The views of a scene show one set of named points, each view turned or mirrored, and shifted as a whole, with a little noise and some points left out.

Scene 1
View 1
z475: 18.7 7.0 34.8 -25.1 10.5 6.0 -3.9 -9.1 -9.3 10.1 26.9 1.4 -3.1 22.4 7.4
 6.2 -20.0 26.5 -14.1 -22.1
z978: 5.7 0.7 54.9 -14.5 -2.8 5.7 12.5 -1.3 0.0 7.9 17.4 -7.9 -4.4 6.8 13.6
 -10.4 -33.9 4.9 -15.4 -9.6
z728: 3.5 7.5 37.4 -18.9 2.2 2.5 1.4 -15.3 -7.9 19.9 38.2 -5.5 0.8 24.0 5.6
 0.5 -15.1 29.2 -15.5 -26.0
z196: 17.2 3.7 32.4 -32.8 11.7 9.4 -2.9 -3.3 3.1 -7.6 10.8 3.5 -13.8 34.0 12.4
 -2.6 -29.8 12.9 -13.7 -11.5
z955: 12.3 11.0 24.6 -37.4 3.2 8.4 -4.1 -18.5 6.8 5.6 35.8 -6.1 -9.5 48.3 7.9
 4.5 -18.3 21.2 -14.1 -19.7
z156: 18.1 12.3 39.1 -28.5 6.2 10.9 1.4 -8.6 4.3 11.7 19.7 -10.0 -2.0 21.8
 11.3 5.0 -25.3 10.1 -18.2 -13.8
z241: -3.8 -3.1 45.7 -11.1 -5.2 -2.7 7.4 -10.7 -13.7 12.3 41.3 0.8 -5.3 18.5
 5.5 -9.9 -20.7 29.8 -10.3 -24.6
z301: 1.9 14.3 33.5 -32.2 -1.6 11.3 5.3 -15.8 18.3 11.3 24.2 -18.0 -4.8 41.0
 12.5 -3.3 -23.3 5.1 -20.7 -12.9
z179: 0.8 26.2 41.5 -7.0 37.1 15.0 1.1 3.0 0.6 41.4 -28.6 -17.1 27.7 -9.0 13.6
 0.7 -16.4 9.1 -43.8 -19.0
z59: 12.5 17.3 36.6 -24.2 13.1 11.7 0.3 -9.6 3.5 21.5 12.9 -12.7 6.2 19.1
 10.6 5.7 -20.0 13.3 -24.5 -17.9
z374: -24.2 13.0 43.3 -6.0 13.1 7.1 11.6 -3.9 8.7 28.1 -6.0 -17.3 12.2 14.2
 13.1 -19.5 -20.0 7.6 -34.2 -16.8
z563: 47.2 20.0 31.1 -45.6 7.8 17.0 -8.0 -14.9 5.0 8.3 32.5 -10.4 -5.0 28.6
 10.1 26.8 -24.5 11.9 -13.5 -14.3
z892: 6.3 9.7 38.1 -29.8 -6.0 8.7 6.7 -15.5 11.0 9.8 33.7 -14.5 -6.9 34.8 10.6
 -1.9 -24.7 9.2 -15.6 -13.9
z973: -7.0 0.1 59.9 -5.1 -8.4 1.9 17.5 -3.6 -2.5 17.1 23.8 -11.6 0.2 1.7 12.2
 -15.7 -30.5 8.4 -17.1 -13.1
View 2
z475: -20.1 -26.4 -30.8 29.7 -18.3 -16.2 29.8 5.2 -6.9 33.7 8.1 -5.3 -7.8 -8.1
 -3.0 -10.9 10.6 12.3 7.4 9.4
z978: -14.6 -19.3 -26.0 12.6 -9.5 -10.0 27.5 26.4 -3.3 5.9 6.5 -7.5 10.8 -0.7
 -24.4 -9.1 17.0 1.8 16.6 7.1
z728: -32.0 -29.9 -24.6 30.4 -18.6 -31.1 28.3 10.4 -3.7 22.3 11.8 -5.5 -7.8
 -4.8 4.3 -10.0 15.1 7.3 10.5 1.8
z59: -28.1 -8.7 -27.2 23.3 -10.7 -10.6 32.6 -2.7 3.3 23.8 -1.6 -9.8 0.9 -5.1
 -3.0 -6.5 15.0 -4.8 7.3 9.9
z301: -32.3 -24.5 -33.9 25.5 -10.3 -5.5 24.8 -8.1 3.9 9.1 10.5 -21.0 7.0 -13.6
 -1.5 -17.6 32.4 -4.5 23.0 3.5
z179: -33.5 33.3 -11.9 -0.7 -7.4 1.1 41.0 1.5 14.0 22.9 -11.8 1.2 2.5 19.6
 -1.0 8.7 -6.5 -25.0 -6.7 14.1
z955: -29.0 -36.2 -38.0 36.6 -17.3 -11.5 24.7 -12.5 -3.7 26.7 15.1 -17.4 -5.5
 -18.6 6.3 -20.0 26.9 9.9 19.1 4.7
z374: -39.2 6.0 -14.5 -1.7 -11.0 -4.1 28.4 12.2 10.5 -1.4 13.6 -7.2 6.5 16.6
 2.2 -5.6 11.3 -19.0 14.2 1.0
z241: -25.7 -36.7 -22.5 23.7 -20.8 -33.0 24.9 28.5 -8.1 14.3 20.6 -2.1 -6.2
 0.6 -3.0 -11.5 13.6 13.1 15.1 -0.9
z196: -11.1 -25.1 -39.7 20.5 -16.3 11.6 24.6 -2.1 -7.8 27.7 15.7 -12.5 0.4
 -10.5 -11.1 -19.9 16.3 12.0 17.8 11.6
z973: -22.7 -19.2 -18.4 10.2 -10.0 -23.2 27.3 36.0 -1.0 -3.3 8.9 -4.6 10.7 5.7
 -20.1 -6.4 17.1 -2.1 16.9 1.7
View 3
z728: 16.2 -14.4 -3.8 10.3 4.9 19.8 1.9 0.3 2.7 -15.9 -9.6 23.5 10.1 -2.0 7.9
 12.5 -20.2 -3.4 14.6 -15.6
z978: 10.9 -28.2 -11.0 3.7 -12.5 3.3 -0.7 14.5 5.0 -8.6 -13.5 17.3 -9.8 -21.8
 20.6 -15.3 -22.7 2.6 12.4 -5.2
z475: 22.4 -11.5 -15.9 9.8 5.1 13.5 3.1 -2.2 11.6 -9.7 -1.4 12.6 0.7 -5.3 7.8
 11.1 -29.9 0.0 18.1 -17.8
z374: 6.6 -28.7 7.3 10.4 -9.2 10.4 15.7 -3.6 -19.9 -6.3 -5.3 29.8 -14.2 -13.1
 23.6 -5.8 -18.8 17.3 -3.5 26.8
z301: 8.9 -25.1 -17.2 3.4 -14.1 18.6 -20.7 -10.8 -3.8 -1.5 -4.9 14.9 3.0 0.9
 16.2 6.7 -16.8 2.3 25.0 9.8
z179: 11.3 0.1 19.0 14.4 -2.8 -4.3 36.9 -1.7 -12.3 0.0 10.2 10.4 -28.5 -6.7
 11.1 -8.0 -40.6 29.8 -7.5 37.0
z563: 18.0 4.8 -23.4 2.8 -5.9 8.4 -20.1 -4.3 21.8 1.0 5.0 -11.0 2.6 9.1 -1.3
 10.4 -37.3 -1.1 38.6 -10.1
z59: 13.2 -8.2 -4.4 8.1 -4.7 9.2 2.2 -3.5 1.3 -3.7 0.9 9.7 -5.2 -0.5 8.8 3.7
 -29.8 8.7 15.7 7.6
z241: 17.0 -26.8 -6.8 10.0 4.4 19.3 4.4 8.5 3.9 -20.6 -16.9 31.7 8.5 -14.7
 14.2 5.1 -15.5 -6.9 10.1 -26.1
z196: 24.8 -27.4 -37.0 5.9 -4.6 11.0 -7.6 -10.5 11.4 0.4 3.3 7.9 -11.1 -13.2
 19.2 6.1 -29.9 4.2 22.3 -8.1
z955: 17.7 -18.5 -24.0 6.5 -2.7 24.1 -19.0 -15.9 4.9 -5.3 -1.3 13.7 10.1 5.7
 10.2 20.8 -20.3 -3.2 28.6 -8.1
z156: 14.2 -13.5 -14.4 5.5 -7.4 8.9 -6.9 -0.8 7.2 -3.1 -2.5 6.8 -3.7 -4.3 11.4
 1.1 -28.5 3.6 22.1 -0.8
z892: 9.4 -23.6 -15.8 3.0 -12.0 17.7 -19.8 -3.2 1.7 -6.3 -10.0 15.9 6.1 -2.5
 14.5 4.5 -16.5 -2.4 25.4 -2.5
View 4
z179: 25.8 3.3 4.5 15.7 -15.5 8.5 13.6 -9.4 25.1 0.2 0.2 29.3 36.5 39.5 31.1
 9.7 16.9 2.4 44.6 27.4
z241: 8.5 -10.4 9.5 -0.3 -10.3 -14.4 32.5 -26.8 27.8 16.9 -16.1 1.6 -4.0 26.5
 -22.7 5.8 10.2 -3.1 -24.3 11.8
z301: 10.8 2.1 11.1 -13.0 9.0 -15.2 5.5 -19.1 25.3 21.1 -7.4 9.5 -21.3 4.6
 10.9 10.0 20.8 -15.0 -2.2 16.5
z973: 17.9 -7.4 15.9 6.2 -1.7 -6.1 15.8 -15.0 42.2 10.4 1.4 12.1 8.2 26.1
 -11.0 6.0 3.3 2.2 -22.9 32.7
z475: -1.0 -2.8 15.0 -8.3 -17.9 -12.6 26.5 -18.2 13.9 24.2 -16.5 5.9 -0.2 17.5
 -1.1 2.6 18.3 -1.7 -3.9 -0.6
z978: 9.8 -5.4 22.9 2.3 -6.8 -7.2 9.3 -9.2 37.6 15.0 0.9 17.8 5.4 15.6 -1.5
 2.9 5.1 3.2 -17.6 27.2
z59: 10.0 2.9 10.6 -7.0 -6.1 -7.0 15.8 -14.8 18.7 18.7 -5.6 10.1 4.9 19.7
 14.5 6.6 19.7 -4.0 10.3 11.3
z196: -5.9 -4.3 25.8 -4.7 -19.5 -15.6 8.6 -11.9 21.1 23.4 -18.6 24.3 -15.2
 -2.1 6.8 1.7 17.4 -5.8 -3.1 5.5
z374: 29.1 -4.9 2.3 16.2 -0.4 -3.1 9.9 -21.0 40.1 -1.5 -6.8 26.1 4.7 29.0 8.6
 14.4 13.1 -10.4 16.2 36.3
z563: -9.6 9.9 22.9 -31.9 -7.1 -13.1 13.9 -6.2 1.8 39.7 -3.3 -1.9 -2.9 1.9
 21.7 -1.6 24.9 0.2 -0.7 -8.9
z955: -0.4 0.1 10.6 -18.1 -2.6 -20.2 17.8 -23.7 13.0 28.4 -19.2 2.7 -25.0 4.4
 3.7 6.8 24.4 -14.6 -4.0 -1.3
z892: 7.9 0.2 13.0 -14.4 6.1 -15.4 10.9 -18.7 25.0 23.4 -6.6 4.4 -17.5 7.6 2.7
 7.2 17.4 -10.8 -12.7 14.2
z728: 9.4 -3.5 4.1 -7.0 -7.1 -13.1 31.7 -26.9 18.5 19.7 -15.3 -1.7 -2.7 27.1
 -8.7 7.7 17.7 -6.5 -7.4 5.6
z156: 3.8 1.4 18.0 -11.0 -6.2 -10.3 12.8 -11.6 20.2 23.8 -5.2 10.2 -1.4 11.4
 10.9 3.9 17.4 -2.7 -1.6 10.3

Which points are out of place in each view (at most two, in the order of its rows)? Write none if all are in place.
view 1 => none
view 2 => none
view 3 => z955
view 4 => z978, z728

Scene 2
View 1
z849: -20.2 22.6 -15.5 -12.3 -11.9 15.2 1.8 -14.3 -23.7 -1.8 -31.6 23.2 3.6
 -9.0 2.2 17.6 -10.5 -9.3 15.2 -22.7
z617: -21.2 -10.4 -30.8 -46.2 -28.0 1.1 -34.4 -2.3 4.0 -12.2 -29.5 35.0 17.2
 -37.3 8.6 4.7 -19.2 -13.1 -9.8 5.6
z514: -16.1 -8.3 -4.3 -19.4 -17.7 6.3 6.6 -20.7 -29.0 10.7 -10.6 16.7 6.6 -9.0
 24.0 35.0 -28.8 -16.4 3.7 -18.1
z891: 1.4 50.4 -7.0 21.7 -13.5 0.7 28.7 -18.1 -37.2 2.2 -38.3 -4.6 -2.2 1.4
 22.7 11.6 -3.8 6.7 15.5 -20.7
z237: -33.1 -6.5 -15.2 -38.3 -12.3 20.5 -18.5 -10.8 -16.6 3.2 -21.0 42.1 10.6
 -17.2 -1.6 31.1 -19.4 -22.2 11.8 -25.0
z709: -13.6 -16.8 -8.9 17.9 -12.1 10.9 23.5 -19.1 -29.7 1.1 6.3 -14.4 -0.7
 -2.9 8.9 -9.0 -28.2 -28.2 13.3 0.8
z39: -23.6 -25.2 -22.1 -6.6 -15.4 16.0 0.8 -14.0 -14.8 -9.8 -0.3 4.0 3.7
 -15.7 -4.6 -15.3 -27.9 -30.5 6.2 8.5
z530: -17.7 -10.5 2.7 -5.4 -7.1 9.1 -1.4 -5.8 -29.9 22.1 -4.7 20.9 13.8 -8.0
 22.7 38.6 -19.3 -26.8 17.0 -33.2
z737: -6.0 36.7 -22.7 15.2 -10.2 2.2 -11.4 10.7 -11.6 -6.0 -39.6 11.2 12.3
 -19.8 5.0 -14.7 11.3 -5.1 16.5 -11.0
z29: -13.0 -9.9 0.1 6.6 -6.5 5.1 -2.6 1.4 -26.9 19.9 -3.6 13.1 15.9 -10.4
 23.3 23.3 -15.0 -27.1 17.0 -25.4
z158: -5.1 5.2 -11.7 34.6 -9.5 4.7 16.8 -4.7 -26.3 0.5 -6.8 -16.8 3.8 -6.6
 11.1 -20.5 -10.5 -20.9 16.8 -1.1
z528: 3.4 36.1 3.2 -7.0 -25.1 -7.7 36.6 -37.3 -45.7 11.4 -34.1 1.7 -3.4 2.7
 48.2 49.4 -26.2 12.6 -0.6 -23.6
z73: -42.5 -15.3 -40.4 -41.9 -15.6 29.1 -29.4 -8.6 3.3 -24.5 -22.5 37.2 5.8
 -28.2 -31.9 -16.2 -18.1 -28.5 8.5 5.1
z90: -17.2 -33.6 -16.1 -4.2 -13.3 2.3 -23.6 10.2 -6.8 5.5 2.7 12.3 21.1 -27.1
 12.2 -7.1 -18.4 -35.2 6.1 0.4
z410: -6.6 -3.8 -5.3 19.3 -9.9 2.2 6.7 -2.0 -26.0 10.3 -5.0 -3.7 10.8 -10.5
 21.5 2.1 -14.3 -22.9 13.7 -10.5
z672: -17.1 63.4 -6.0 7.9 -2.3 21.5 21.1 -19.3 -41.3 5.1 -48.7 21.4 -4.3 8.6
 2.1 33.4 4.8 3.2 31.8 -47.6
z60: -36.2 -7.1 -26.1 -10.6 -8.4 34.3 9.4 -24.9 -20.7 -17.8 -10.2 11.3 -7.9
 -5.0 -28.6 -13.1 -23.9 -28.6 19.1 -2.3
z363: -4.9 31.3 1.0 10.5 -5.8 0.0 -2.6 5.1 -29.5 22.0 -31.0 20.6 16.8 -8.4
 30.1 35.6 2.9 -7.2 20.8 -41.3
z700: 3.6 44.7 -12.2 43.6 -4.1 -1.7 0.6 16.4 -21.3 4.9 -33.5 -3.3 12.7 -12.0
 15.3 -15.3 17.4 -6.9 24.8 -19.0
z429: -18.2 -6.0 -3.6 -5.0 -14.3 15.2 28.4 -32.6 -38.9 5.2 -4.8 1.1 -5.1 2.6
 13.9 23.5 -33.9 -19.0 10.8 -14.1
z545: -2.3 -9.0 0.8 15.4 -12.4 -5.1 5.0 0.1 -28.3 20.2 -2.5 0.4 15.6 -12.0
 35.8 16.8 -17.1 -21.7 9.6 -16.1
z227: 6.5 29.4 -3.3 42.2 -8.0 -6.3 13.0 6.1 -29.3 11.6 -20.9 -11.2 10.8 -7.1
 28.9 -4.3 3.8 -8.7 18.8 -16.6
z721: -13.0 28.4 -16.2 11.3 -3.7 8.9 -18.3 15.5 -14.2 4.8 -33.1 23.0 16.9
 -17.8 3.1 1.4 11.9 -14.7 24.0 -26.8
View 2
z721: -9.9 2.9 9.6 5.0 14.4 3.0 -4.2 19.9 4.2 28.6 -0.6 -6.6 7.2 45.4 27.7
 26.4 23.6 -11.9 14.0 27.0
z60: 24.0 21.9 38.6 8.9 11.3 -25.1 -0.2 38.4 21.2 23.3 -44.4 -6.2 -37.1 23.0
 34.3 4.9 25.7 15.3 35.8 -1.5
z39: 25.1 21.7 21.7 13.6 -3.2 -20.3 -7.6 42.2 -6.8 19.1 -35.6 -6.2 -38.7 8.7
 39.3 -0.5 3.9 1.8 32.8 5.9
z530: 0.5 8.9 6.9 15.6 8.7 30.6 0.7 21.4 -4.7 13.1 -23.6 11.0 4.0 13.7 4.4
 -9.0 4.5 -3.9 55.0 14.4
z227: -36.5 -5.3 2.4 -8.7 -19.0 15.5 1.4 5.7 3.6 13.7 -9.3 4.6 -16.7 4.4 31.8
 39.5 12.0 -19.0 13.0 21.5
z429: 6.6 10.1 30.6 13.3 -10.5 13.0 -1.9 15.1 8.8 9.6 -44.5 16.8 -23.8 -9.9
 8.6 -6.3 13.9 5.1 55.8 0.7
z709: -1.3 14.6 15.0 0.7 -16.2 0.3 4.5 30.3 3.9 8.0 -41.8 3.0 -45.8 -10.8 34.5
 9.5 1.4 0.8 37.0 1.6
z891: -29.1 -11.5 32.6 -1.5 -22.1 11.1 -7.5 -13.7 22.1 18.0 -17.9 17.5 -7.5
 1.2 14.9 37.4 37.6 -12.0 19.4 15.4
z410: -9.5 7.4 4.1 2.9 -10.7 11.5 0.2 23.6 -6.0 11.8 -22.3 3.2 -22.6 2.5 28.6
 13.5 1.2 -10.2 31.5 13.5
z737: -10.5 -0.5 18.3 3.2 -2.1 -11.1 -13.3 13.2 2.8 31.1 -0.1 -6.6 -4.2 34.6
 37.1 37.9 27.0 -16.8 1.1 27.2
z700: -36.7 -5.9 3.8 -10.5 -7.7 5.3 0.1 8.3 9.9 22.5 0.0 -3.7 -9.5 24.9 37.8
 50.4 22.0 -20.6 -0.6 26.2
z528: -13.9 -13.8 42.7 17.0 -33.5 27.7 -19.8 -26.4 7.6 11.5 -25.5 36.0 4.9
 -21.7 -10.9 10.3 31.5 -13.3 45.3 13.9
z849: 6.7 3.8 34.5 15.1 6.4 -0.2 -10.7 10.2 11.9 26.5 -19.7 7.1 1.6 25.9 13.3
 10.4 32.7 -1.8 32.4 15.4
z514: 13.4 8.6 25.3 22.7 -5.3 16.2 -11.4 14.1 -7.5 15.3 -29.3 16.4 -3.2 2.2
 4.5 -12.1 10.5 -3.9 52.9 12.1
z73: 53.9 26.8 39.2 27.9 24.2 -43.0 -20.7 49.4 -6.7 39.3 -24.4 -18.0 -16.6
 50.5 39.1 -7.4 23.2 6.8 26.3 13.6
z545: -10.9 4.6 -1.1 7.5 -13.3 24.5 -2.8 19.0 -15.0 9.6 -19.2 8.7 -12.3 -2.8
 19.6 6.0 -5.0 -15.0 38.3 17.5
z363: -22.6 -6.4 8.7 8.6 3.7 32.1 -3.5 0.0 3.3 20.0 -3.8 12.0 20.6 24.1 3.4
 17.5 21.2 -15.7 33.8 26.1
z90: 21.4 20.7 -2.0 17.6 2.3 -5.0 -9.4 47.8 -30.2 19.9 -17.1 -10.5 -20.3 19.7
 38.2 -6.3 -13.6 -10.4 31.2 19.4
z158: -17.3 7.9 9.2 -6.7 -17.4 -2.1 3.3 23.7 5.6 12.2 -27.0 -1.2 -39.4 -1.0
 41.5 29.6 7.1 -8.3 18.5 10.4
z672: -26.8 -9.1 40.2 0.6 9.5 20.1 2.1 -14.5 44.3 23.4 -18.5 17.5 15.6 30.4
 -1.0 31.9 57.0 0.5 31.9 14.0
z29: -4.7 8.8 -0.1 9.4 3.9 25.0 2.2 25.6 -8.8 12.6 -19.5 5.1 -5.1 12.8 15.3
 -0.1 -0.4 -8.1 44.1 16.4
z237: 30.9 15.3 29.4 28.9 22.5 2.4 -13.8 27.3 -3.5 28.5 -21.0 3.8 11.0 37.3
 7.4 -17.0 20.6 2.6 49.7 15.4
View 3
z617: -10.8 -32.3 32.8 17.9 -37.5 59.0 -32.3 37.4 -20.2 4.2 -51.7 -30.3 0.4
 -10.8 -9.8 8.5 3.9 21.4 -1.2 37.9
z514: 18.2 -24.1 32.2 -15.1 -9.3 14.4 -24.1 17.4 1.9 -18.0 -38.3 -31.0 -5.7
 -1.2 12.6 9.4 8.3 -17.6 -5.5 18.8
z227: 8.2 -22.2 18.9 11.1 -1.4 -29.5 -24.0 -6.3 -0.5 -35.7 -10.8 -25.2 25.0
 29.4 4.0 -24.2 -9.4 15.8 32.8 16.1
z29: 15.0 -24.3 22.4 -7.9 7.7 2.7 -34.8 18.7 3.9 -14.1 -26.5 -33.8 2.3 7.3
 21.1 -21.1 -0.3 -8.6 6.5 30.3
z237: -0.3 -21.1 30.3 -7.5 -22.5 45.3 -24.9 25.6 2.9 1.3 -46.7 -14.9 -1.2 -7.9
 8.9 -12.0 21.8 -16.7 -14.5 43.1
z672: -4.4 -7.8 28.7 -7.0 -34.6 -13.9 4.7 -28.8 26.9 -37.3 -30.9 12.2 29.5
 29.3 3.5 -26.2 30.4 -25.2 1.2 30.8
z429: 30.3 -14.7 25.7 -18.6 3.0 3.6 -13.4 11.2 -2.3 -23.6 -21.5 -11.1 -3.6
 -3.5 7.0 9.8 13.5 -21.8 1.8 -1.4
z891: 6.7 -15.9 27.5 3.4 -24.3 -26.9 -3.4 -21.6 7.1 -45.0 -21.2 -7.9 25.3 28.7
 -5.3 -3.7 7.5 -0.3 19.8 8.1
z39: 18.6 -19.4 16.5 6.0 5.5 35.7 -25.9 36.7 -27.8 -0.4 -13.8 -6.8 -1.0 -17.1
 -6.4 -2.5 5.4 10.1 15.4 5.3
z528: 19.1 -22.7 40.8 -18.0 -30.9 -26.4 -4.5 -19.1 15.5 -52.4 -42.9 -33.5 6.0
 23.5 5.1 31.5 8.4 -22.4 -2.3 2.8
z363: -2.2 -23.9 29.5 -3.6 -19.8 -13.1 -24.0 -7.8 21.8 -30.0 -38.1 -32.1 18.7
 28.7 18.0 -26.7 5.5 -9.7 3.9 43.8
z849: -0.5 -16.8 28.5 1.3 -26.7 17.7 -12.5 4.4 3.5 -16.9 -34.4 -4.5 13.7 7.5
 -1.5 -10.8 19.2 -7.1 1.4 28.5
z545: 19.6 -27.7 23.0 -5.3 8.9 -8.7 -35.8 16.0 -1.6 -22.5 -23.5 -43.6 2.8 11.1
 17.5 -10.1 -9.5 0.2 14.5 19.6
z73: -8.5 -17.6 21.8 17.6 -24.1 77.0 -23.2 43.6 -26.6 19.6 -31.7 11.1 4.8
 -24.8 -16.4 -14.1 22.6 14.3 1.8 33.9
z90: 10.1 -29.8 18.5 9.2 9.3 33.3 -45.6 44.5 -20.7 5.1 -24.3 -35.3 -1.5 -9.6
 8.6 -17.2 -8.0 17.1 14.7 29.8
z700: -7.3 -20.2 16.5 23.1 -13.1 -21.9 -21.2 -9.5 -0.4 -30.7 -10.7 -13.3 36.6
 33.3 -2.3 -40.2 -4.3 25.3 36.6 28.2
z721: -13.2 -20.9 20.9 16.8 -19.9 9.9 -25.5 5.8 3.7 -12.4 -26.8 -11.8 26.0
 19.2 3.3 -42.1 6.6 12.1 16.6 46.5
z530: 15.9 -23.2 26.6 -16.8 3.0 7.7 -32.2 17.2 10.3 -14.2 -34.8 -33.0 -1.6 3.9
 25.4 -16.1 7.2 -22.2 -4.1 33.4
z410: 17.9 -23.0 18.2 1.6 8.5 -3.6 -29.7 16.1 -8.2 -20.0 -14.6 -26.6 7.8 7.5
 8.4 -14.6 -4.6 5.0 19.9 13.4
z158: 18.4 -17.5 12.6 9.8 11.6 -9.8 -22.1 11.4 -16.9 -23.0 -0.5 -10.3 16.2 8.8
 -3.2 -17.0 -4.9 16.1 34.1 0.2
z60: 14.1 -7.7 15.7 1.6 -1.1 39.9 -10.1 25.3 -19.9 1.0 -10.2 24.6 6.2 -17.8
 -10.8 -12.5 25.2 -3.9 10.2 5.9
z737: -14.5 -22.3 20.6 26.5 -27.0 5.8 -19.7 1.0 -6.4 -19.1 -23.0 -9.0 29.9
 21.0 -10.4 -28.8 2.6 27.0 26.4 33.1
View 4
z29: -25.4 2.2 10.7 8.5 -26.4 -7.1 -19.0 -20.1 18.6 -16.1 1.5 -11.6 10.0
 -14.5 4.1 1.8 5.5 0.8 37.1 23.3
z39: -0.1 -17.5 -20.3 41.9 -58.5 10.9 -8.6 0.2 1.6 -20.7 -3.3 -17.7 -1.6
 -17.8 8.1 -0.3 17.8 -29.8 34.4 18.1
z363: -20.9 7.3 25.0 -4.2 9.1 -9.5 -18.6 -9.0 11.1 -8.6 8.3 5.6 8.6 -4.2 4.7
 1.9 -7.2 26.3 40.0 -1.3
z721: 7.1 -3.4 -5.3 20.7 -7.3 1.4 -19.7 -8.7 -1.3 -2.5 19.2 -6.2 -1.4 -1.4
 15.1 10.4 -18.1 26.9 40.8 0.6
z617: -30.3 2.2 -26.2 34.0 -31.4 35.8 1.7 22.2 -27.9 7.0 7.4 -26.7 -3.9 -22.7
 47.3 9.2 12.7 -11.3 48.8 7.0
z672: 10.3 0.4 32.7 16.9 24.3 -3.0 -1.4 3.7 15.7 -25.8 5.3 20.3 -6.7 2.7 -12.9
 -28.8 -10.3 32.8 38.3 -32.4
z429: -17.1 -8.5 19.6 20.4 -32.4 -2.7 -2.6 -0.3 20.7 -34.4 -15.7 2.6 3.6 -18.2
 -12.9 -23.3 26.2 -23.7 33.3 4.5
z60: 20.1 -17.7 -18.2 59.0 -46.9 18.9 4.3 0.3 7.9 -33.1 -2.6 -15.5 -12.7
 -13.7 -0.1 -23.8 10.4 -18.3 34.5 2.8
z528: -36.1 -1.4 48.3 -10.9 9.5 -10.4 -3.4 26.9 6.5 -20.6 -16.8 33.0 9.7 -12.5
 -11.8 -18.0 29.0 -11.1 36.8 -27.1
z73: 4.3 -5.3 -41.4 66.7 -45.7 45.7 10.8 9.1 -16.3 -10.4 9.9 -38.1 -17.3
 -20.4 37.3 -11.3 2.8 -8.5 45.5 8.2
z709: 4.0 -23.0 -0.1 24.9 -54.4 -11.9 -19.0 -7.7 16.2 -29.5 -9.6 0.1 6.1 -13.9
 -14.3 -0.1 21.7 -31.5 28.4 16.5
z410: -7.3 -14.6 3.5 11.2 -35.4 -13.7 -25.0 -10.8 11.4 -16.0 -1.1 -0.2 9.7
 -9.6 -3.6 11.1 9.5 -11.4 33.0 16.6
z237: -30.2 14.4 -2.1 34.4 -17.3 29.8 10.0 -1.3 4.0 -15.5 3.9 -28.9 -6.0 -21.7
 25.4 -22.4 4.8 6.3 45.7 9.0
z514: -37.9 3.8 16.5 13.1 -23.7 7.0 -1.7 2.1 11.2 -20.0 -8.7 -7.4 6.1 -21.6
 6.8 -14.1 21.9 -13.5 39.3 9.9
z849: -5.4 -2.0 6.0 27.4 -8.4 12.1 0.0 7.4 1.6 -15.6 3.4 -1.4 -4.4 -9.5 8.6
 -14.9 2.1 7.7 41.1 -10.0
z158: 18.9 -28.5 -3.2 18.6 -41.8 -20.5 -30.2 -5.9 8.3 -19.0 1.0 10.0 5.9 -2.8
 -12.7 16.2 8.2 -16.4 28.6 8.0
z545: -26.0 -5.4 13.1 -1.6 -30.5 -16.7 -26.3 -12.0 14.5 -13.7 -1.9 -1.0 15.4
 -13.2 0.3 12.9 12.2 -9.8 34.7 21.9
z227: 9.2 -20.6 12.0 -2.0 -15.7 -29.9 -37.3 -6.4 7.0 -9.2 7.0 20.8 12.1 3.2
 -11.0 24.6 -1.8 5.1 31.5 -0.4
z891: 9.0 -17.1 26.0 3.4 2.9 -18.9 -18.4 15.1 3.7 -17.1 -0.6 32.7 3.9 2.5
 -15.4 -0.5 5.4 4.4 32.9 -26.2
z90: -19.8 -6.2 -22.4 25.6 -53.5 7.5 -19.2 -12.9 -0.3 -5.7 6.0 -28.8 6.8
 -19.4 23.8 19.2 8.6 -15.3 38.4 35.9
z737: 18.1 -15.6 -10.8 21.5 -10.7 -1.7 -23.2 6.9 -14.5 1.4 17.6 5.5 -1.1 2.4
 13.7 20.5 -12.4 16.3 38.4 -10.3

Which points are out of place in each view (at most two, in the order of its rows)? Write none if all are in place.
view 1 => none
view 2 => z429
view 3 => none
view 4 => z528
